A landscape with many valleys, sampled at points; each row gives a point and its height.
A ball rolls from a point to the lowest of its 6 nearest points, and stops where none of them is lower. Distance is the straight distance between rows; heights are no part of it.
Z_286 h=500: [ -7  10   5 -16 -20  -5 -14  -4 -11 -22 -24   5  11   6 -15  19   2  26
   6 -16 -18 -20  17   2  14  -4  -2 -11   5  -1   2 -17]
Z_331 h=318: [ 24 -11  11  -5 -51  17  19   5 -10  14   6 -33 -19 -32 -33 -15 -40   3
   2 -11 -67 -16  -6  38  23 -55 -21  14  12 -14  -1  46]
Z_946 h=305: [ 15 -12 -22  -9  34 -21  -7 -14 -14  31  21  -1 -27  -4  -2  -3 -17 -31
 -25  -8  35  -8 -29   2  -3  11  19  19  13 -17   4 -18]
Z_895 h=631: [-31  -8  35  16  40  33  18  27  53 -12   2  25  30  -2  15 -12  34   5
   1  50  22  43  17 -38  -5  32  22 -18 -21  38  -4  17]
Z_110 h=376: [-26   2  26   3 -14  22   0   7   4 -62 -13  18  16 -20  -8 -10  19  29
  41   9 -20  12 -12  -4  -8  12 -28 -55   4  -5  -8   5]
Z_7 h=569: [ -2   3  10  13  64  10  23  -5  40  26  45  20  14  14  46 -17  16 -46
  -4  50  39  31  11 -18 -22  16  29  28  -5  18   0   2]
Z_821 h=382: [  9   2  17 -15 -29 -14  -2   5  -2  -1 -35   0  -1 -10   0  -9  27  15
  20   2 -35  -5  26 -20  10 -44 -29  15 -20  25   4   4]
Z_337 h=303: [ 23  14 -42 -18  17 -39 -37   9 -13  37   8 -25 -19 -15  12  22   6 -17
 -26 -29  -4 -24  28  -9   0 -30  -2  48 -17   2   5 -10]
Z_770 h=597: [ -1 -16  12  -7  17  13   6   0   6  15  -5  23   0  11  -6  -9   9  10
   3  18  19  21 -10 -19 -17  23  12 -10   6   0   3  -3]
Z_586 h=487: [ 22 -30  23  -1 -33   9  36   5  -4  -4 -15  -4 -22 -15 -15 -19 -22   1
  31  22 -33   4 -17  -3  16 -30 -27  -3  19   5   1  44]
Z_503 h=344: [  8  -9 -17 -16  -7 -15 -10 -16 -43  14   4 -14  -2  19 -29   6 -37  15
 -13 -20   0 -16 -19  17  15  -7  12  -5  12  -9  -9 -16]
Z_866 h=283: [ 26   4  11  -5 -58 -16  -2  10  -3   9 -24 -29 -20 -20   5  -5   3   2
  22  -8 -72 -40  23  15  45 -78 -21  28 -18   8  13  19]
Z_745 h=249: [ 14  10   1  -1 -58  -2   8  -2  -6  -6 -18 -40  -5 -22  -2 -11 -19   8
  23 -23 -79 -39   5  38  38 -56 -18  22  -3  -9   9  28]
Z_30 h=365: [  8  33 -49  10  11 -38 -29   2   1  -6  16 -12  -3   3  22  36   8 -31
 -34 -37  24 -16  22  16 -18  -6   2  23 -10  -1  -6 -24]
Z_145 h=619: [ 13 -32  19  -6  -1   5  26   7   6  23 -22  18 -10  12  -5 -21   6  10
  36  43   7  22  -9 -19 -14  -3 -10   1   1   9   9  10]
Z_768 h=467: [  7   1   7 -23   4 -16 -10  10   8  27  -6   6  -1  -3  14  -9  20   5
 -14  -1  -4   3  32 -33  -2 -19 -15  41 -28  33  -9   4]
Z_497 h=568: [ -1 -27   7  -5  39  16   5  -7  24  45  27  30  -3  18   1 -15   1 -16
   3  34  36  23 -10 -21 -29  25  21  12   4  -8   9 -11]
Z_345 h=481: [-16   3   1   0  -2  17 -23 -12 -13 -27   2  16   9  16 -21  19  -3   7
 -26 -24  22  -3  -6   2  -3  37  19 -28  21 -18  -7 -15]
Z_641 h=252: [ -5  18 -26  -6 -45  -6   5 -16 -37  -3  -9 -34  20  11 -36  22 -39  26
  -3 -39 -36 -36  -7  50  26  -9   5   0  -2 -17  -2 -14]
Z_259 h=660: [-11 -17  21 -10   9  14   5   6  16   5 -14  25   5   5  -1 -12  15  20
   5  17  13  19   6 -22 -16  12  -1  -1  -8  16  -3   1]
Z_166 h=22: [ 30   2 -27 -17  32 -41 -15   7  -8  54   9 -10 -28 -25  31  -1   2 -38
 -29  -2  18  -1   8  -4 -12 -18   6  48 -13   2   7 -16]
Z_843 h=411: [-11  -1  10  -5 -38  18 -10 -12   8 -59 -16 -22   9 -36  11 -17  20  13
  63  -5 -59 -21   5   3  17 -32 -34  -8  -5  -4   9  19]
Z_844 h=629: [-10 -20  -3   7  52  22   5 -16  24  29  37  31 -11  18  -2 -20  -9 -21
  -7  32  50  15 -36   1 -19  38  28  -8  20 -40   5 -21]
Z_672 h=590: [ -2 -14  25  -9 -17  -5   5   8   4 -10 -30  15   5 -13   3 -16  22  26
  29  19 -18  16  15 -23  -4 -22 -24  -2 -11  19  -1   3]
Z_509 h=535: [ 19 -27  14  -2 -22   7  32  -6 -26   7  -7   6  -5  12 -25 -10 -28   5
  19  13 -14  10 -29  11   7 -14 -12 -14  25  -6  -5  21]
Z_157 h=530: [  2  -3  -6  18  48   5   8 -15  22  25  40  27 -19   6  21  -8   2 -51
 -19  24  56  19 -35   8 -29  34  35   2  19 -40   1 -32]
Z_211 h=358: [ -4   3  -7  -9 -23   2  -9 -19 -34 -21  -4   0  18  18 -31  16 -18  29
   3 -20 -17 -23  -9  24  22   4  12 -22  17 -13  -5 -15]
Z_951 h=310: [ 17   8 -28   8  26 -24 -25  -8  -9   8  19  -1 -19   0  13  19  -6 -39
 -38 -17  35  -2  -7  13 -17  17  10  15   2 -16  -5 -21]
Z_368 h=634: [-20 -10  23  11  54  31  20  12  58  12  21  22  23   7  30 -20  26  -6
  -2  53  21  33  24 -37  -9  23  20   9 -18  38   4  18]
Z_458 h=502: [  2  31 -26  14  14 -33  -9  15  26 -25  12  -5  15   8  53  18  32 -29
 -32 -30  20 -20  49 -11  15  -1  -5  32 -39  43  -5  -4]
Z_71 h=345: [-11  20  -8  25  23   5 -11  -3  12 -13  27  13   3  15  23   6  10 -34
 -33 -15  50  24   4  -1 -27  35  20   0   1  -1 -12 -15]
Z_660 h=380: [-31 -12  26   7  13  38  12  18   8 -21 -17  41   7   4 -21 -10   4  25
  19  37  11  33 -28  -7 -22  53   7 -77  16 -11  -2   4]
Z_212 h=503: [ -7  28 -23  -9   1 -18 -32 -10   4 -12   1 -13   4   5  -3  39  17   4
 -35 -38  -1 -27  22  -4   0   7  -1  19  -9  -3  -6 -16]
Z_208 h=311: [  3  14   8 -10 -53 -13  -8  -1  -4 -11 -32 -20  -2 -19   7  -1  20  11
  36 -14 -68 -37  23   3  28 -62 -30  17 -19   7  15   7]
Z_469 h=705: [ 11 -49  16   9   2  36  65   8  10  -2   7   8 -11  18 -29 -22 -43  -1
  28  52  -4  16 -53   7  -9  21 -20 -49  35 -22   3  31]
Z_937 h=483: [-15  22  16  37  48  21  17  13  37 -19  29  22  27  13  46  -8  31 -38
  -1  33  59  29  18 -24  -1  36  31  -2 -16  42  -1  11]
Z_904 h=122: [ -5 -22 -14 -11  14  -4  -5 -13 -25  22   8   6 -12  14 -15   1 -21   3
 -10 -12  22  -6 -30  -1  -2  22  23  -7  21 -16  -3 -13]
Z_902 h=621: [ 11 -31  21   5 -12  10  36   1 -11 -17 -18  15  -4   7 -24 -20 -17  17
  34  31  -6  17 -30   3  -4  10  -9 -31  26  -2   6  18]
Z_838 h=194: [ 26 -15 -30 -13  32 -36 -15  -8 -31  57  13 -16 -31  -6   1  -6 -20 -20
 -21 -12  18 -11 -11   3  10 -13  11  30   5  -5   9 -15]
Z_473 h=228: [  3  23 -18 -24 -22 -22 -19   0 -12  16 -22 -25   1  -1  -9  28   9  21
   0 -31 -30 -38  29  -4  20 -32  -8  29 -15   1  12 -16]
Z_560 h=563: [ -1   7   3  22  66  10  21 -18  39  32  54  42 -14  14  25 -17 -12 -60
 -10  56  51  26 -29   9 -23  31  31  -1  18 -45  -1 -39]
Z_569 h=201: [ 27  -6  13 -19 -34 -23 -11  11 -12  28 -30 -10 -22  -3   2 -14  21   4
  12  -2 -30 -13  24 -13  20 -58 -22  34 -24  29  11   2]
Z_120 h=443: [-13  14  -1   3   8  13 -22  -4   8 -17   6  18   6  11  -1  13   9  -3
 -28 -19  34  12   8  -8 -15  34  13 -10   8 -11 -10  -7]
Z_546 h=30: [ 23  11 -19 -19 -24 -34 -19   6 -32  39 -14 -36 -18   8  -9  11  -9  14
   3 -17 -35 -37  21   6  39 -58   0  35 -17   6  14   0]
Z_535 h=291: [ 28   5 -13  -5 -68  20  12  -3 -26  27   4 -40  -5 -17 -42   2 -46   5
 -20 -32 -59 -16 -25  80  16 -43 -26  14   5 -47   1  18]
Z_534 h=418: [ 19  35 -64   1  14 -55 -34  -4 -16  19   2 -34 -10 -11  19  44  -3 -34
 -32 -40  11 -29  23   9  -4 -30   3  36  -9 -12   4 -22]
Z_683 h=260: [ 11   3 -22  -9 -20 -28 -10  -8 -50  46   5 -41 -13  11 -34   8 -50   7
  -8 -21 -13 -16 -19  27  29 -39   3  12   6  -7   1  -3]
Z_457 h=468: [-17   0  14  12 -22  30  11  -4 -21 -68   0   6  18  -7 -26  -8 -19  33
  37  13 -19   2 -30  23   0  29 -13 -58  26 -15   8  10]
Z_26 h=219: [ 20  16 -36  -8  21 -33 -20   5   2  23  12 -14 -11 -17  34  15   8 -32
 -34 -22  16  -6  29 -11 -11 -14  -2  48 -25  13  -8 -13]
Z_445 h=379: [  6   2 -38  -9   4 -30 -27  -9 -38  22   6 -36  -6   6 -19  25 -30   2
 -24 -33   1 -33  -5  18  25  -9  11  13   9 -16   2 -18]
Z_769 h=251: [ 23   1  -9   1 -54  -1  16 -13 -37  26   0 -33  -3   6 -41   4 -54   4
 -11 -17 -38 -10 -24  49  19 -47 -10   8   8 -22  -7  16]
Z_206 h=626: [ -2 -15   8 -17   1   2  -9   4  -7   3 -14  21   1   9  -8   0  11  17
   6  -1   7   4   3 -10 -10  12   4  -8   3   3  -4  -5]
Z_455 h=598: [ -5 -24  34   8  -6  15  20   9   5 -29 -17  26   3  -1 -10 -16   4  26
  38  30  -5  21 -25  -4 -11  24 -17 -46  19  -4   8  12]
Z_935 h=387: [ 15   8 -36  -8  17 -32 -34 -10 -27  11  12 -19 -15   0  -7  26 -11 -20
 -33 -27  16 -20  -4   7   2   1  11  14   7 -20   0 -25]
Z_334 h=477: [-15  11   8  15  29   8  -7   8  27 -17  17  13  13  10  26   2  21 -15
 -23  -3  37  28  23 -25 -11  27  17   8 -13  32  -9   6]
Z_668 h=383: [  6   5  13  -1 -42   5   6  -7  -7 -40 -21 -15   3 -21  -1  -7   2  13
  36  -6 -50 -25   7   9  25 -31 -28   2   3  -1   7  11]
Z_255 h=217: [ 32   8 -36 -19  16 -44 -31  16 -18  61   1 -22 -24 -18  18   6   8 -20
 -24 -21 -10 -23  35 -10   4 -43 -10  55 -24  14   7  -6]
Z_758 h=306: [ 30 -19  23  -3 -49  -8   9  12 -14  12 -14 -14 -27 -21  -5 -24  -2   1
  15   2 -60 -22   8  17  39 -70 -22  22  -3   4   2  39]
Z_181 h=386: [-28  -2  28   2   4  31   1  14   8 -34 -17  28  14  -8 -15  -4  15  28
  18  17   6  30 -10  -7 -16  45   4 -61  12  -9 -10  -6]
Z_868 h=522: [-29 -11  14  15  28  43  -1   4  13  -3   6  39   5  18 -13   0   2  10
  -8  25  42  33 -23 -20 -24  59  35 -55  16 -23  -4  -2]
Z_487 h=403: [-16  -2   3  19  30  28  -4  -5  22   7  34  24   0  14  11   0   7 -15
 -18  13  49  31 -16 -18 -33  49  29 -16   7 -17   0  -1]
Z_995 h=501: [-13  30 -25 -14  -5 -26 -23   3  17   4  -7 -18   3  -4  19  27  23   7
 -32 -32 -20 -36  50 -21   8 -21 -14  31 -27  27  -5  -1]
Z_655 h=316: [ 14 -14  21  -3 -50  10   1  -4   3 -18 -13 -34 -17 -41   6 -26   3   6
  36  -4 -77 -32  13   2  42 -60 -32  19  -8   2   9  39]
Z_437 h=435: [-18   3   9  16  36  20  10   2  36  10  31  25   9  11  28  -8  18 -21
 -18  21  43  32   6 -15 -27  38  29   7  -6  10  -4   7]
Z_187 h=536: [ -1   3   3  14  61  13  20 -11  43  24  53  27  -3  12  31 -15   1 -51
 -11  53  46  35  -8  -6 -30  23  28  12  10 -15  -1 -14]
Z_380 h=381: [ 15  -9   7   6 -46  17  34  -8 -17 -14   1 -21   1 -17 -34 -15 -42  13
  10  -5 -47   2 -22  29  16 -20 -19  -1  26 -13  -9  36]
Z_54 h=684: [-29 -13  34   4  14  23  19  19  41  -6 -15  23  16  -5   3 -18  27  25
  19  45   2  44   7 -27 -27  16  -7 -22 -15  27  -7   5]
Z_55 h=472: [ 10  29 -54   1   6 -35 -36 -12 -19   0   9 -35  -1   2   0  54  -7 -11
 -33 -43   9 -44   4  17   1  -6  10  17   1 -28   8 -19]
Z_73 h=452: [-18  29  15  30  30  18   4  13  28 -35  17  18  28   9  39  -6  35 -31
  -9   5  59  26  36 -23   9  40  20  -8 -21  43  -4   6]
Z_830 h=486: [-22  -3  24  -1 -22  21 -11   5  12 -63 -15  -3   8 -31  14 -18  33  18
  57   5 -35   6   3 -17  -6 -16 -49 -31 -13   8   0  15]
Z_529 h=620: [  2 -28  12  -8  33  22  18   4  30  42   4  30   3  17   0 -22   4   8
  14  45  27  25  -9 -27 -23  19  11  -1  -3   2   7  -2]
Z_541 h=414: [-16  12   3  32  50  22  16  -7  36  16  51  32   0  20  24 -10   2 -45
 -11  34  59  38 -20  -1 -32  43  33 -15  10 -20  -5 -15]
Z_165 h=355: [ 26  19 -60   1  17 -51 -38  -8 -37  38   5 -37 -23 -21   0  30 -24 -18
 -29 -32   3 -38   1  13  22 -25   6  31   2 -24  14 -19]
Z_491 h=521: [-14   7  12  -3 -30  12  -2  -8  -5 -55 -19   0  23 -10 -13   0   5  33
  32  -9 -32 -15   0  12  11  -8 -20 -29  15  -6   5  -6]
Z_808 h=356: [ 13 -25  -6 -14  -3 -15  13 -13 -39  39   9 -12 -19  24 -21 -15 -42   2
  -4  -2   9  -6 -29  10   7 -15   9   7  15  -2  -6   3]
Z_223 h=198: [-12  18 -10   0 -63   0  12 -18   2 -35 -26 -51   9 -23   2   5 -10  22
  30 -49 -73 -53   1  56  31 -33 -11   9  -6 -12  20   9]
Z_849 h=159: [ 13  15 -15 -13 -46 -22  -4  -4 -36  14 -17 -40   2   8 -25  17 -30  19
  10 -24 -41 -39   1  36  36 -40  -6  19  -7  -7   2  -2]
Z_36 h=265: [-10  18   0   0 -49   8   6 -18  -7 -54 -19 -33  18 -18  -9  -5  -7  23
  42 -29 -53 -39  -4  38  31 -24 -20  -4   4 -12   6  11]
Z_608 h=392: [ 28 -20  26  -4 -36 -10  20   1 -17  13 -23   2 -15  -5 -11 -19  -4   2
  29   9 -31  -7  -2  -4  23 -45 -19  10   4  12   2  29]
Z_907 h=695: [-48  -5  38  10  24  31  10  30  44 -42 -14  20  32 -12  14 -12  36  18
  15  30   7  43  10 -31  -7  30   3 -44 -25  37 -13   4]
Z_707 h=408: [ -7  24 -24 -15 -21 -17 -20 -11 -18  -8 -11 -25  12  13 -15  41  -5  30
 -10 -37 -26 -46   9  13  23   1  13  -1  -2 -21   9 -21]
Z_723 h=415: [-20 -13  18   0   3  23  -2   7   2 -18 -11  25   7   7 -18   1   9  24
   0  11  23  25 -11 -12 -19  37  12 -37  16  -8  -6  -7]
Z_890 h=596: [-19  -5  21   2  32  14   8  13  34   3  -3  19  15  -3  25  -9  30   6
 -15  13  11  27  34 -35  -2  13   7  18 -22  44  -7   9]
Z_981 h=611: [ 11 -42  23  13   2  24  42  10  19   5 -16  28  -8  15 -14 -20  -9  11
  44  58   3  26 -23  -8 -16  14 -13 -33  18  -3  14  16]
Z_450 h=586: [-16   9  18 -12 -27  -1  -8  -3   4 -27 -27   4  14  -5  -3  -1  24  29
  28 -11 -30  -6  16 -10   4 -23 -29  -9  -8  12   1 -12]
Z_463 h=499: [  5 -14  14 -17   6  -4  -3   6  -7  26 -11  12  -8   2  -5  -4   9   8
  -5   3  12   7   8 -27  -9   2  -1  21  -7  11  -2  -4]
Z_425 h=334: [-15  41   6  38  29   6  -4  14  13 -29  26  15  21  18  44   1  16 -40
 -12  -8  68  26  23   5  -5  40  31  -9 -13  28  -4 -10]
Z_186 h=210: [-17  31  -9  19  10  -3 -15  13  20 -36  16   5  13  10  28  13  19 -16
 -37 -16  37   4  37 -12  -3  22   3   9 -18  28 -16   2]
Z_657 h=560: [-23  -8  31  15  -9  32  17  10  -7 -66  -4  17   2 -14 -19 -17  -8  25
  43  31  -4  19 -38   8 -10  46 -19 -77  25 -15   4  15]
Z_372 h=132: [-32  -3  36  10  -4  33   7  20  18 -58 -15  13  13 -25   0 -15  31  23
  52  25 -18  33 -13 -16 -30  23 -34 -67  -5   8  -4   7]
Z_551 h=377: [  5  15 -10  22  34 -13  -4 -15   5   7  35  16 -13   4  20   7  -1 -43
 -36  -1  53  17 -22  15 -31  31  27   9   7 -19  -7 -37]
Z_850 h=378: [ -9  21   2 -13 -45 -10  -7 -14  -8 -32 -30 -18  18  -8  -2  17  14  32
  25 -29 -49 -40  10  20  18 -28 -16  -2  -8  -2  11 -12]
Z_58 h=384: [ -4  -4   7   8 -37  13  17 -10 -25 -47  -5  -2  21   0 -35  -8 -31  25
  20  -9 -29  -7 -27  36  14   5 -17 -22  33 -16   2  14]
Z_756 h=368: [  3  24 -26 -23  -9 -32 -31  14  -1  38 -17 -29  -9  -8  15  17  23   6
 -22 -23 -33 -36  53 -24  10 -49 -19  45 -36  25   7   0]
Z_532 h=767: [-28   2  21  -9  -1   7  -5   8  18 -27 -22  21  18 -10   5  -2  22  33
   2   1  -3  12  21 -25  -5   0 -15  -8  -8  23 -14  -7]
Z_117 h=146: [-24  27   5  36  22  24  -4   4  17 -16  30  21  11  21  27   6  10 -32
 -24   1  65  35   8  -5 -21  49  26 -21  -2   0  -9 -10]
Z_37 h=505: [ 12 -12  21   4 -29   9  24  -4 -14 -26 -19   4  -1 -11 -19 -11 -16  18
  31  13 -24   1 -13   8   8 -15 -19 -11  22  -5  -1  18]
Z_505 h=653: [-26   1  22   2  14  20  -3  17  30 -16 -10  26  17  -2   8  -4  28  18
 -11  11  14  34  12 -29 -11  25  -1 -17 -14  23 -13   3]
Z_475 h=326: [ -4 -28  -3  -4  17   4  -7 -18 -19  12   5  20  -5  21 -21  -3 -16   3
 -10  -2  36   2 -31  -4 -10  31  29 -30  27 -19  -3  -8]
Z_985 h=508: [-10  18 -15  -4  -5   3 -36 -11 -12 -20   3   3   9  15 -17  30   0   5
 -29 -29  17 -14   4  -1  -3  23  13 -17  10 -19  -5 -14]
Z_686 h=416: [  2  33 -27  17  14 -27 -22   8  10 -19  18  -9   5  12  38  23  13 -30
 -32 -32  28   5  29   1  -7   7   2  18 -19  24 -11 -17]
Z_737 h=407: [  9  23 -63  -3  10 -41 -35 -12 -36  27  11 -46  -6  -5 -15  38 -28  -5
 -27 -47  -5 -48   0  18  23 -18  17  23   6 -28   9 -18]
Z_53 h=366: [ 19  -5  -3 -15  34 -12   5   6  19  37  13   2   0  -4  34 -15  14 -25
 -25   6  15  10  26 -17 -16  -8   4  51 -25  28  -8   7]
Z_959 h=353: [ 18 -22   2 -27   6 -16  -1   0 -26  47  -6  -6 -23  11  -5 -10   0  -5
   5   6   7  -2  -3 -19   4 -16   3  22  -5   8   4   5]
Z_198 h=245: [  1  26 -23  -2 -64  -8  18 -14 -23  -5 -18 -51  12   2 -22  20 -39  31
   4 -44 -53 -44 -16  73  29 -22  -6  13  -9 -24   3  -1]
Z_306 h=241: [  2  20   2  -4 -56  -4   2 -11   6 -21 -33 -42  -1 -27  14   0  10  17
  36 -36 -78 -55   9  29  38 -59 -17  20 -22  -4  17  16]
Z_158 h=461: [ -6  40 -51 -13 -14 -29 -33  -8 -13  10  -8 -41   4   1  -3  61  10  16
 -23 -52 -20 -57  24  12  14 -15   8  30 -10 -15  15 -12]
Z_963 h=484: [  0  27 -47  -7 -11 -28 -23 -17 -32  15  -2 -50  12   4 -23  48 -18  14
 -20 -55 -11 -57  -2  31  30 -11  17   9   3 -29  11 -16]
Z_290 h=573: [-16  13   1  -8  -5   7 -23   0   1 -22  -4  17  11   7 -16  20   9  21
 -16 -19   2  -2  14 -10  -5  17  -1 -18   3  -5  -8  -7]
Z_244 h=404: [ 15  17 -18  12  27 -23 -10  12  22  -2  15  -4   8  -2  47   4  19 -35
 -33 -15  24   7  30  -4  -3  -2   9  38 -30  37  -9  -5]
Z_224 h=151: [-18 -17  20   8  -3  29  18   4 -21 -29  -7  33  18  13 -28  -4 -14  26
  17  17  16  19 -36  12 -12  39   8 -64  31 -16  -3  -5]
Z_202 h=485: [-18 -31  41   4  -1  27  18  16  30 -43 -10   2  -6 -20  -1 -23  24  15
  59  53 -19  30 -25 -21 -21  19 -45 -47  -4  10   6  21]
Z_867 h=388: [ 19 -20  24  -1 -37   8  22   3  -7  -5 -11 -16 -20 -30 -15 -27 -13   4
  24  10 -56  -9  -1   6  32 -41 -25  11  13  -2   4  49]
Z_24 h=615: [-23   8  10  -1   7   2 -10   6  30 -20  -1  10  15  -1  17   0  35  16
 -25  -6   0  10  33 -30   5   2  -4  12 -15  40 -14   1]
Z_576 h=256: [ 19   6 -21  -9  24 -28 -13  11  11  39  16 -12  -4  -9  41  -6  17 -28
 -36  -9  13   6  26 -18 -12  -9  -4  52 -32  34  -5   3]
Z_826 h=556: [-10 -21  12   0  47  35  12  -5  36  30  21  35   4  22  -2 -10  -1  -7
   6  48  38  36 -18 -23 -27  42  26 -20   5 -17   3  -5]
Z_126 h=319: [ 17  -4  10  -8 -40  -7   8  -7 -29  -9 -20 -11   7   4 -22  -2 -22  17
  21 -11 -37 -16  -4  15  24 -31 -10  -6  13  -1  -1   6]
Z_119 h=551: [ -6 -12  25   4 -20  16  11   1  -4 -41 -20  14   2 -17  -9 -19   7  23
  40  15 -18   7 -12 -10   2   6 -24 -32  15  -2   3   8]
Z_964 h=537: [ 12 -19  27 -10 -17  -3  12   8   2  15 -32  13  -7   1  -2 -18  11  13
  28  21  -9  13   7 -16  -8 -22 -14  10   0  18   3   8]
Z_391 h=367: [ 17  17 -31 -17   8 -34 -20  17   5  35   2 -25  -6 -17  32   6  21 -17
 -32 -19 -14 -15  54 -20   5 -39 -14  52 -39  42  -3   4]
Z_877 h=553: [  7 -12  25   2 -26   8  13   1   2 -35 -25   4 -11 -27  -1 -21  13   9
  45  15 -39   2  -3 -12  12 -24 -37  -9   5   5   7  25]
Z_253 h=290: [ 21   6 -49   2  25 -47 -19 -10 -43  45  11 -38 -30 -21  -8  12 -39 -21
 -29 -31   8 -26 -10  13  24 -21  14  32  11 -20   4 -21]
Z_816 h=677: [ -4 -33  35   2  14  25  31  20  50  11 -16  30   3   3   1 -28  17   4
  43  75   0  42  -9 -22 -31  11 -23 -28 -11  14  11   7]
Z_20 h=417: [ 10  -3  -8 -16  14 -10 -22   0  -6  11   4   0  -8   4   2   6   8  -3
 -26 -13  15  -1  11 -19 -11   3   3  22  -5   8  -6 -12]
Z_680 h=618: [ 10 -42   8  12 -17  32  57  -7  -8   8   7  11 -10  16 -44 -21 -50   0
  10  31 -14  19 -51  18 -17   0 -21 -39  44 -26  -6  34]
Z_288 h=504: [  3  21  -3  17  37 -15   2  -1  18   2  33  10   7   9  47   2  13 -41
 -27   0  46  26  12   1 -16  20  22  22 -10  14 -13 -14]
Z_467 h=223: [ 20  -3 -18 -25  17 -33 -25  -1 -17  43   4 -15 -24   0   0   4   3 -14
 -15 -16   8 -13  12 -14   2 -12   1  33  -8   3   7  -6]
Z_658 h=299: [ -3  13 -13   7 -61  11  18 -18 -25 -31  -8 -27  30   6 -33  11 -46  28
   7 -34 -47 -29 -20  65  18  -5  -6 -13  16 -24  -1  -2]
Z_915 h=527: [ 11 -10  -6   0  36  -4   2  -7  18  23  26  16 -10   1  25  -4  10 -34
 -28   7  40  13  -9  -6 -30  21  20  24   3  -7  -5 -16]
Z_268 h=419: [  3 -40   0  -5   2   3  28 -14 -24  35   2  13 -10  32 -24 -16 -40   0
   4  19  17   8 -46  10  -3   4   8 -20  28 -10  -5  -2]
Z_240 h=657: [  5 -41  35   6 -14  22  28  17  24 -28 -23   4 -11 -31   2 -35  18   3
  53  48 -28  20 -19 -30  -7  -3 -40 -19   4   5  15  40]
Z_342 h=421: [ -4 -36  12   0   7  21  29   0 -12   3  -7  28   2  25 -22 -14 -27  19
  27  28  19  17 -36   2 -10  28  11 -44  25 -17   3   2]
Z_873 h=144: [ -9  23  -3  36  34   6   4  -7  14   1  35  21   1  18  28   4   7 -42
 -22   2  60  32  -9  10 -31  42  27 -12  12  -9 -10 -21]
Z_108 h=420: [  9   3  -7 -24 -15 -20 -14  -2 -31  14 -10  -7   2  13 -20   4 -13  13
  -2 -16  -6 -21   3   0  18 -14   6   5   1   0   3 -10]
Z_148 h=451: [ -3  -6  -3   7  21   7  -9 -11  -6   7  23  19 -11  11  -4   5   3 -17
 -27 -11  46  12 -21   0 -21  36  30 -11  15 -20  -8 -13]
Z_617 h=476: [ -5 -11  15  -2 -17  10   5  -7 -26 -37 -12  18  14   4 -29   5 -12  26
  22  -2  -9  -1 -17  12   4  13  -1 -39  23 -13  -4  -1]
Z_333 h=288: [  9  11 -15   2 -61   9  24 -19 -18 -12  -7 -36   9  -2 -35   4 -46  18
   5 -31 -52 -20 -13  59  23 -26 -18   5   8 -24  -5  11]
Z_896 h=546: [-40   2  24  13  22  35   1   8  24 -15  -2  30  12   7   0   6  21  17
 -11  21  27  40   3 -26 -15  48   9 -33  -2  11 -12   3]
Z_443 h=561: [-36  11  26  26  30  35   7  18  40 -22   6  24  23   7  18  -3  25  -5
 -10  27  44  38  16 -32  -1  50  23 -23 -12  27  -8  13]
Z_138 h=464: [  3  -6   9  -9  36   3   7  12  25  22  14  11  11  -1  27 -14  24 -14
 -19  17  21  18  27 -30 -15   7  12  38 -24  35  -9  11]
Z_713 h=599: [-20 -16  28  -1  17  27  14  12  27 -10 -16  26  11   3  -3  -9  19  26
  17  32   8  35  -6 -24 -26  23   3 -27  -3   9  -2  -1]
Z_887 h=440: [  7  14 -32  -8   7 -19 -37 -19 -31  -4  11 -21  -6   9 -18  37 -13   1
 -33 -33   4 -32  -4  14  10  11  17   0   9 -27   3 -21]
Z_865 h=490: [ 14 -19   4 -15  44  -1   6  -5  12  50  22  12 -13   3  14 -14   5 -21
 -14  20  27   8  -3 -16 -24  13  22  36  -1  -2   3  -5]
Z_594 h=320: [-15  24 -11  24  18  14 -21  -2   2 -19  22  14   0  14   9  13  -2 -28
 -34 -19  57  18   1   9 -26  45  19 -18   8 -23 -12 -15]
Z_567 h=139: [ 27  -9  -2 -18 -27 -32 -10  17 -28  50 -18 -18 -25   9  -2 -11   1  -2
  10   3 -23 -24  18  -6  21 -60  -6  34 -23  23   2   9]
Z_370 h=199: [ 31   2 -35  -1  33 -41 -11  -6 -16  35  17  -3 -38 -19  15   8 -14 -46
 -42  -7  26   0 -20  12  -6   4  14  24   5 -22   7 -29]

Call two points neighbours if one is among the 6 nearest of the other. Go from one point of each pair to the other, from neighbour to neighbour, staying as low as possible. Name the highest point that can't be avoided.
Z_186 and Z_223 => Z_551
Z_873 and Z_372 => Z_342
Z_223 and Z_546 => Z_198
Z_224 and Z_372 => Z_181
Z_166 and Z_904 => Z_946
Z_873 and Z_186 => Z_71

Where does a ball stop that starts at each point below?
Z_290 => Z_873
Z_608 => Z_223
Z_443 => Z_873
Z_867 => Z_223
Z_54 => Z_224
Z_937 => Z_873
Z_7 => Z_873
Z_505 => Z_224
Z_380 => Z_546
Z_964 => Z_546
Z_58 => Z_546
Z_286 => Z_546
Z_907 => Z_224
Z_887 => Z_166
Z_463 => Z_166
Z_165 => Z_166
Z_877 => Z_223
Z_212 => Z_166
